Points on a hilly landscape, in no order, each with its height.
From any point a climber steps to the highest of the 3 points nearest to it. It stops when none of these is higher. Distance is the straight distance between rows; heights are no part of it.
j_124: [ 84 119 125 158 141 173  57 135 122]  h=5.77
j_598: [ 80 119 133 158 137 116 137 114 122]  h=2.18
j_568: [156 109 137 112 137  93 174 109 143]  h=4.66
j_294: [124 120 102 153 114  49 143 113 120]  h=5.36
j_803: [105 106 127 150 157 145 137 120 134]  h=3.79
j_747: [152 145 118 115 138 170 138 150 136]  h=2.65
j_870: [141 115 134 125 124  87 164 107 147]  h=5.43
j_534: [ 64 130 137 136 140 172  29 146 124]  h=5.98
j_658: [160 128 121  90 144 126 194 137 121]  h=2.84
j_504: [ 94 110 124 157 147 172  90 132 123]  h=5.38
j_6: [125 140 155 117 115 193  76 143 155]  h=1.96
j_328: [163 105  98 134 119  51 145 103 135]  h=5.15
j_770: [ 80 147 148 156 120 101 123 100  92]  h=1.73
j_205: [104 139 175  99 117 197  63 142 156]  h=1.88
j_853: [ 67 132 130 158 151 156  99 119  91]  h=5.39
j_128: [175  91  97 133 113  45 147 106 141]  h=5.12
j_818: [ 69 133 140 152 145 138 115 110  88]  h=5.11
j_833: [127 101 133 133 145 120 161 107 141]  h=5.14
j_211: [141 114 129 128 146 119 168 114 141]  h=5.40
j_189: [102 111 135 149 130  98 148 106 130]  h=5.01
j_137: [160 145 109 105 138 160 161 162 117]  h=2.55
j_560: [107 107 138 147 143 124 143 109 136]  h=5.05
j_270: [155 137 117 124 142 168 139 139 135]  h=3.02
j_543: [100 123 126 152 112  69 140 116 120]  h=3.52
j_349: [ 84 128 170 118 131 187  43 133 158]  h=0.71
j_965: [208 115 114  80  88  66 183 109 117]  h=3.89
j_44: [ 71 117 132 155 143 125 126 116 106]  h=3.41
j_525: [137 107 117 145 111  56 143 110 141]  h=5.03
j_821: [ 98 154 129 160 109  69 129 108 103]  h=5.02
j_301: [131 119 125 140 154 160 138 123 138]  h=4.41
j_940: [116 126 126 148 134 176  88 129 146]  h=3.60
j_912: [168 133 114  98 150 140 172 153 120]  h=2.59
j_489: [134 129  90 158 124  43 130 110  99]  h=5.61
j_226: [142 152 134 102 104 178 123 183 136]  h=2.04
j_416: [ 91 113 128 156 150 133 133 112 117]  h=0.97
j_448: [164 110 128 107 112  71 167 105 147]  h=5.58
j_811: [147 128 118 131 154 165 144 124 136]  h=3.72
j_138: [126 110 133 135 128  86 158 111 150]  h=5.28
j_693: [115 151 173  87 108 201  89 154 148]  h=1.53
j_213: [ 77 133 137 160 135 103 135 111 105]  h=1.76
j_613: [155 155 121 113 126 172 127 168 134]  h=2.34
j_656: [160 133 121 102 153 138 175 140 122]  h=2.68
j_240: [132 152 160 106 111 191  90 152 150]  h=2.05
j_175: [150 105  87 148 116  37 131 108 109]  h=4.08
j_791: [189 110 125 105 108  63 168 105 136]  h=5.47
j_485: [130 157 163  97 108 194 103 161 146]  h=1.86
j_895: [128 128 120 149 149 174 118 131 142]  h=3.82
j_551: [103 127 151 134 122 189  55 136 153]  h=1.20
j_431: [141 155 143 114 117 191 102 155 141]  h=2.15
j_796: [150 148 128 123 133 181 109 146 148]  h=2.19
j_739: [118 134 108 155 113  47 125 114 109]  h=6.01
j_616: [183 117 131  80 112  83 189 119 123]  h=3.51
j_841: [105 128 166 109 123 194  60 135 157]  h=1.79
j_971: [ 90 121 149 135 128 175  47 133 147]  h=0.07
j_777: [147 126 127 118 157 144 159 121 135]  h=4.31
j_184: [156 124 134 107 147 119 180 113 138]  h=3.65
j_506: [146 101 118 132 111  53 152 106 145]  h=5.13
j_110: [110 143 155  83  92 194 129 199 140]  h=1.44
j_248: [129 157 152  96 104 190 106 173 143]  h=1.77
j_652: [157 147 108 104 124 161 155 172 123]  h=2.46
j_321: [132 156 141  96  92 186 122 199 138]  h=1.72
j_715: [142 155  93 172 139  40 133  86  76]  h=4.73
j_158: [205 108 110  89  92  60 170 107 131]  h=4.55
j_492: [ 77 126 128 156 145 169  57 131 110]  h=5.92
j_496: [ 79 126 123 158 150 166  76 131 105]  h=5.87
j_769: [129 151  98 164 120  46 123 107  99]  h=5.67
j_218: [119 111 125 144 154 144 146 116 141]  h=4.88
j_302: [144 133  77 156 124  35 132  96  80]  h=5.21
j_100: [118 158 111 167 122  49 117  96  94]  h=5.46
j_861: [160 138 118 111 143 157 161 140 126]  h=2.35
j_881: [187 101 101 116 104  53 155 102 140]  h=5.27
j_415: [105 137 167  75 100 203 116 186 133]  h=1.35
j_209: [173 127 132  79 135 107 193 128 122]  h=3.12
j_268: [ 83 124 123 154 151 168  99 127 101]  h=5.65

Where does a climber stop that starts at each point below?
j_652 -> j_560
j_349 -> j_560
j_189 -> j_448
j_128 -> j_448
j_912 -> j_211
j_209 -> j_211
j_965 -> j_448

Write out the way that a climber takes from each point below.
j_416 -> j_803, j_560
j_302 -> j_769, j_739
j_137 -> j_912, j_656, j_658, j_209, j_184, j_211
j_895 -> j_301, j_218, j_560
